Each row is a point on a landscape with many peaks, with its height.
A climber steps from a point to the highest of its 2 nearest points, and stops where none of them is higher. Distance is the straight distance between rows; heights are no part of it.
bufos: [145 132 172 143 120 122 129  98 158 147 191 133 165 110 162 138  84 135
 121 174 187  83 146 145 178 156]  h=404
tanu: [141 140 198 145 131 113 132  70 126 160 167 143 134 166 172 141 121 129
 165 146 110 105 109 117 129 122]  h=261
Peve: [177 176 108 168 147 155  77  89 123 104 157 147 115 123 137 122 150 137
  78 122 153 151 154 122 139 141]  h=183
Vas: [127  82 124 107 177 129 141 131 106 142  94 150 111 135 170 153 127  90
 180 163 106 108 104  89 102 161]  h=306
Dapez: [ 62 115  81 166 121 146 127 101 160 101 136  94 171 120 137 114  76  76
 169 117 146  87 165 176 116 130]  h=396
Dokom: [121 110 150 132 165 153 109 109 144 141 132 128 164 116 160 148  78 117
 186 124 100  18 191 118 110 166]  h=517
kino: [153 175 118 154  93 140 131 147 127 126 113 161  57 144 110  83 135 107
  97 172  87 158 109 153  80 131]  h=462
kuv: [152 184 112 105 115 158  95 141 106 148 115 154 114 130 116  98 168 161
  57 159  98 168 122 160  94 127]  h=553
rodi: [ 97 151 128  99  88 148 112 165 131 129 101 156 152 167  85 123 158 146
 113 155 106 152  73 110 102 112]  h=253
fav: [122  94 123  89 173 125 110 104 119 146  88 135 155  98 151 144  96 144
 151 107  68  49 172  98 137 158]  h=564
Todoz: [ 93 106 156  93 136 127 152 182  90 139 114 102  84 124 154 146 148 146
 131 122  96 144 115  92 125 144]  h=233
Vem: [165 134 163  87  89 111 147 204 123 138 137 118  74  71  95 148 147 160
 208 124 107 110 131 124  76  91]  h=297
muz: [146 154 132 145 144 113 100 123 156 171 191 113 156 136 144  97 150 134
 142 116 159 109 114 133 121 125]  h=232
nunib: [130 123 159 127 146 127 157  76  83 110 104 135 149 155 189 202  96 132
 147 124 158 127 142  71 142 152]  h=185
lon: [ 85  80 119  61 160  92  96 132 124  83  90 130 210  94 151 140 117 142
 170 123 113  75 170 119 137 137]  h=491
Lizag: [ 83 110 140 140 107 155 129 158 111 139 143 113 129 134 111 118 172 132
 207  75 134 141 133 110 123 105]  h=182
pef: [ 80 137  91 162 147 157  82 123 137 124 180 105  92  67 144  81 124 101
 114 118 149 123 151 148 138 162]  h=305
nar: [ 96 123 143 116 118 104  59 123 135 102 133 173 181 111 111 149 109 132
  61 169 113 145 112 148 156 144]  h=362
Dav: [124 142 132 114 141 116 125 199 181 183 147 142 156  84  84 130 194 151
 172 142 160 159 145 105 120 116]  h=207
vefep: [191 128 169  83 151 113 143 101 128 155 128 125 106 117 141 152 137 110
 154 168 127  58  78 108  99 106]  h=13
fim: [127 133 168  38 177 117 119 205 162 139  96 154 119 117 123 156 152 142
 149 153  93 139 111  78  99 138]  h=76
gab: [146  99 108 128 165 104 112 106  97  82  91 116 172 151 151 178  91 116
 141 107 150  73 131  76 117 156]  h=168
vav: [ 70 151 116 123 117  89 150 136 144  89 136 131 154 145 126 126 178 148
 101  78 126 140 156 155 153 135]  h=212
todok: [133 113 177 109 157 163 139  88 164 157 170 152 174 114 163 130  91 154
 183 160 144  40 171 126 155 136]  h=466
Batad: [ 75  95 113 169 127 185 107 112 150 167 175 109 172 128 126  96  89 101
 179  74 152 100 161 161 129 129]  h=441
bafil: [135  96 137  75 182  89 128 164 141  88 104 156 123 137 129 172 155 167
 141 141  91 152 114 109 152 120]  h=48
kez: [156 186 139 143 104 182 114 151 120 171 128 124 110 121 106 150 172 142
  60 170 157 141 120 147  91 118]  h=492
Petan: [108 117 150  97 108 147 126 172 135 166 127 159 157 134 102 148 185 163
 208 123 120 143 169 102  90 102]  h=177
sevim: [ 97  94 122 140 176 139  69 143 124 132 172  98 152  86 174 111 110  94
 139 146 149 106 138 131 124 180]  h=255
zesis: [ 94 123 156 151 150 161 104 117 153 157 150 118 178 170 123 136  98  92
 174  85 112  69 161 138 127 154]  h=476
zupal: [166 144 108 182 117 153 134 111 136 211 185 118 115 106 149 113 118 168
 129 180 160 139 105 140 162 150]  h=175
Zofas: [128 122 173 112  89  92 208 122 111  83  95 129  66 173 141 120  99 136
 162 144  98 133  92 112 130 135]  h=409
safon: [108 116  87 129 123 110 177 187 109 106 103 121  79 148 112  90 167 175
 126 115 100 201 142 139 120 123]  h=256
suzoz: [ 93 148 140 142 152 129  80 165 143 148 115 121 163 131 115 145 138 106
  84 127 144 110 190 181 103 181]  h=33
Dova: [156  97 169 120 105 123 101  91 101 124 112 152 160 145 114 131 124  94
  79 149 128 140  44 117 136 101]  h=400
sig: [135 188 127 150  84  93 168 141 139 146 124 104  64 119 122 150 128 135
 146 111  83 142 133 156 112 114]  h=402
monab: [157  75 152  52 175 101 155 134 132 137  65 162 138 136 138 151 139 150
 139 156  87 119 124 145 123 102]  h=34
nit: [150  85  93 164 144 132  80  91 157  55 135  97 105  93 151  90  64  93
 104 100 170 112 144 140 121 133]  h=403
kotu: [ 97 118 158 120 154 125 102 193 141 182 130 113 168 103 103 106 172 109
 119 112 151 115 153 172 100 139]  h=14
Sule: [193 158 113 150  71 127 145  85 147 191 163 149 122  99 135  99 112 134
 116 191 150 151 105 117 178 126]  h=149
vot: [151 182  87 140 149 157 119 120  92  89 120 135  86 142 131 106 197 169
  81 103 135 161 179 117 136 153]  h=169
roz: [ 66  84 137 141 134 144  92 148  81 103 148  99 169 120 135  92 139 130
 157  73 143 114 123 138 119 129]  h=208
nev: [125  92 114 134 133 111 125  46 156  79 121 130 149 149 166 131  79 105
 141  91 118 119 102 120 154 101]  h=333
nos: [143  83 162 133  84 130 169  83 100 107  96 144 113 151 112 148  86  97
 123 106 120 151 129 130 149  74]  h=481
modu: [109 153 160 115  84 117 162 107 124 155 151 125 103 118 157 138 117 115
 158 180 107 109 101 119 137 138]  h=298
lik: [119 126  72 150 134 163 116  94 134 161 169  93 101  99 148  46 133 112
 133 133 137 146 127 167 151 112]  h=349
nipu: [145 131 135  87 101 103 126 203 147 178 152 113 111  51  81 115 170 147
 191 143 124 137 115 143 112 108]  h=251
bem: [140  90 163 122 108 113 210 118 110  94  90 135 115 208 126 118  86 154
 135 107 121 146 130 142 122  91]  h=446
piga: [105 111  93 145 104 151 100 119  59 140 141  82 135 143 140 104 141 108
  93  78 134 134 101 135 112 120]  h=184
galug: [160 143 126 136  81 135 129  82 117 151 137 131 173 146  94 107 132 113
  92 132 156 129  66 138 134  92]  h=365
Dom: [ 93 145 105 146 132 116 172  93 121 113 113 113  57  99 121 123 127 103
  93 121 127 141 127 117 172 125]  h=317
fosat: [139 132 139 126 120 158 152 193 158 181 148 145 167 128  63  86 127 114
 187 188 149 103  94 153 128 111]  h=150
rudoz: [140  62 130 133 117 137 146 103 111 162 120 123 117 123  98 164  84 105
 153 127 119 126 114 161 129  72]  h=443
giga: [160 172  86 154 126 138 165 107  89 119  79 150  91 136 151 123 178 147
  51 122 148 180 151 129 127 130]  h=156
bel: [ 82 131 126 137 133 134 131 124 129 112 173 112 193 100 132 155 145 130
 158 147 183  85 161 117 151 118]  h=369
mol: [148 150  82 173 104 149 129 153 159 112 138 152  72 114 109  81 129 116
 170 159  92 164  90 125  77 129]  h=397
botel: [191 109 152  90  96 113 178 152  85 117 108 107  65 123 125 172 143 185
 192 106 111 125 112  94 112  91]  h=340
fekip: [ 84 113 136 116 158  80 164 134 131  93 101 132 148 168 137 118 127 114
 124 100  81 117 127 143 157 127]  h=192
mafeb: [123 161 211 109 132 129 107 132 161 174 174 137 143 146 147 157 146 163
 166 147  96  93 133 113 128 160]  h=234
tol: [108 113  88 140 148 124  60 172 128  57 117 139 135 131 133 121 127 159
  89 101 125 162 191 148 120 182]  h=74
Misu: [121 151  75 113 127  92  68 121 126 102 101 155 155 113 132 129 127 126
  32 119 120 178 122 140 150 132]  h=427
feges: [167 144  43 141 148 182  90  86 106 143 162 107 143  84 123  66 114 112
  94 138 194 142 118 159 139 118]  h=394
lup: [109 121 125 133 165 144 100 170 131  81 122 155 148 172 117 164 114 182
  60  91 121 183 176 118 148 154]  h=92
dusik: [111 192 125 156  92 107 152  85 116 151 134 105  90 118 141 106 126 100
 104 119 119 117 108 151 130 140]  h=354
pif: [115 194 176 106  90 112 110 180 192 175 164 140 116 113 120 151 140 156
 138 173 101 111 125 122 108 151]  h=186
dipan: [138 121 143 134 171 121 164 182 111 115 117 144 112 177  77 158  90 188
  82  64 109 202 146 108 155 150]  h=106
torut: [174 107 114 155 131 143 156  71 128 110 132  92 108 138 133  94 152  78
 126 115 188 117 101 147 107  83]  h=295
zakob: [118 110  91 130 150 123 102 154 153 123 101 137 181 138 106 104 156  96
 140 151 154 116 101 134 124 112]  h=124
gik: [ 62 107 122 162 124 154 128 154 101  68 126 106 120 162 144  88 111 134
 118  68 129 126 161 152 129 153]  h=181
lib: [159 141 155 100  82 110 196 132 103  94  90 134  67 156 140 175  93 171
 184 126  96 103 112  74 119 120]  h=371
zenu: [148 110 127 114 140  87 116 115 121  98  90 161 107 167 145 107 124 128
  30  93 117 187 108 113 151 135]  h=477
nado: [107 173  94 136 133 158  50 153 124 104 132 161 151 130 103 117 126 139
  59 152 138 136 203 157 116 176]  h=54
Deta: [139 130  59 149 143 130  78  48 117  94 132 111 111  95 153  51  93  76
  79 110 164 138 149 144 135 135]  h=438
kodo: [171 142 115 152  95 160 158 109 115 165 121 101 106 124  74  87 137  88
  91 147 154 127  79 166 102  80]  h=329
dunaz: [ 97 166 195  65 120 139 115 215 174 175 134 141 123 109 111 158 157 151
 148 162 132 134 114  77  85 150]  h=125
kivet: [144 119 158 155  45 155 157  81  81 154 114 141 106 133 114 152 124 110
 104 147 145 170 149 136 142  99]  h=528
sofo: [143 146 128 170 141  78  95 106 157 149 163 109 153 128 146 120 120 114
  65  86 126 121 142 151 128 153]  h=211
Pul: [173 101 178  75 153  89 160  95 116 130  69 133 103 156 136 142 130 134
 132 154  93  86  94  99 115 119]  h=24
ged: [159 185  83 116 125 132 168 125 101 122  82 139  58 165 103 143 127 145
  53 125  94 184 118  98 121 137]  h=140
Merol: [114 103 153  77 170 161 167 162  65 136  96 128  87 121 135 152 131 118
 186 137 117  94 131  75 110 159]  h=272
rofi: [136 169 105 149 122 159  98 122 139 186 184 127 134 101 121 146 140 146
 140 146 124 149 127 109 146 152]  h=203
fese: [125 162 111 173 115 162 108 100 144 107 169 110 169 102 126 120 106 128
 110 167 208 106 159 113 166 145]  h=348
Sinep: [ 73 125  92 133 125 142 181 150 118 116 110 109  71 107 114 110 138 102
 140 119 100 169 142 171 140 118]  h=284
ger: [163 109 121 155 136  94 136  91 153 120 134  90 178 114 124 116 105  66
 107 135 198 105 115 138 153 105]  h=269
Dufot: [ 80 150 115 114 128  92 132 156 144  93 135 130 114 146 114  83 172 192
 135 101  74 178 147 116 165 126]  h=235
Fak: [125  99 130 103 158 113 159 154 131 154 100 124 114 106  89 175 143 134
 206 118  91  81 147 137 117  98]  h=405
kig: [100  82  84 135 146 102 116  95 166  66 126  96 176 119 182 126  82 130
 175  87 135  92 147 144 124 107]  h=357
puni: [132  94 103 139 151 117  63 117 138  51 158  70 115 116 161  86  92 132
 110  54 146 122 136 171 116 153]  h=368
gumu: [111  94 128 112 128 112 146  92 129  83 128 128 175 104 169 163 160 153
 159 163 144 106 157 132 164  92]  h=417
navi: [174 114 103 143 148 157 105 161 176 168 155 148 204 154  82  98 138 124
 156 158 155 112  66 139 131  96]  h=122
Folin: [109 112  77 129 136  96 109 138 109  62 106 117 176 125 128 149 121  89
 104 127 149 112  96 119 118 142]  h=147
komur: [127 143 131 130 105 115 205 148 151 120  93 121  92 150 109 157 131 163
 204 102  72 124 168 148 121  94]  h=447
lekol: [146 113 178 115  87  86 113  76 110 101 112 146 137 161 109 139 124  91
  53 101 148 158  89  88 155 142]  h=437
sogoz: [202 136 114 199 149 112 103  76 155 104 128 115 110 142 165 148 119 105
  81  91 152 146 173 131 118 139]  h=198
pitaf: [156  99 149 111 153 121 117 139 145 186 147 114 140 106  79 146 130 121
 162 105 116  71 104 154 136  91]  h=401
dat: [126 102  96 137 147 141 132 129 142 138 137 143  98 125 136 132 136  91
 187 155  80 154  92 114  85 128]  h=344
dopa: [105 118 126 141 141 107 178  82 135  56  81 123  96 135 163 134  77  71
 117 110 149 126 117  94 168 126]  h=304
noke: [ 97 141 155  94 101 137  78 150 128 158 150 166 181 141 104 114 144 140
  70 162 104 148  85 120 134 126]  h=299
rase: [162 155 123 142 124 113 166 163 117 118 109 153  59 169 112 171  78 141
  93 116 105 206 115  99 133 141]  h=123
gupi: [124 115 137 129 139 123 158 111  78 124 117 100 122 151 172 179 138 141
 104 107 140 145 122  99 152 135]  h=202
Rufu: [101 174 139 138  75 181 124 182 134 151 142 165 130 112  71  96 161 138
 141 173 129 138  98 146 116 110]  h=201
Ren: [169 156 153 137  77 137 172 109 113 186 120 123 112 122 142 172 154 127
  93 174 163 157 122 116 115 113]  h=609

Call two points neighbours if one is among the 2 nearest of the other. Go from one point of each pair to the other, from neighbour to neighbour, staying as high as possible. Name the lowest point that can't be avoided.
komur, kuv: pitaf
komur, fav: dopa
Ren, kuv: kez

Where does a climber stop that starts at each point below?
dipan: muz
Dufot: komur
navi: zenu
zakob: kuv
torut: zenu
Merol: kuv
nev: fav
monab: komur

Write out the way that a climber takes from each point below.
Pul: monab > bafil > fim > dunaz > pif > mafeb > tanu > modu > dusik > sig > komur
tol: lup > dipan > rase > ged > giga > vot > Peve > sogoz > sofo > muz
vav: Dufot > safon > Sinep > Dom > dusik > sig > komur
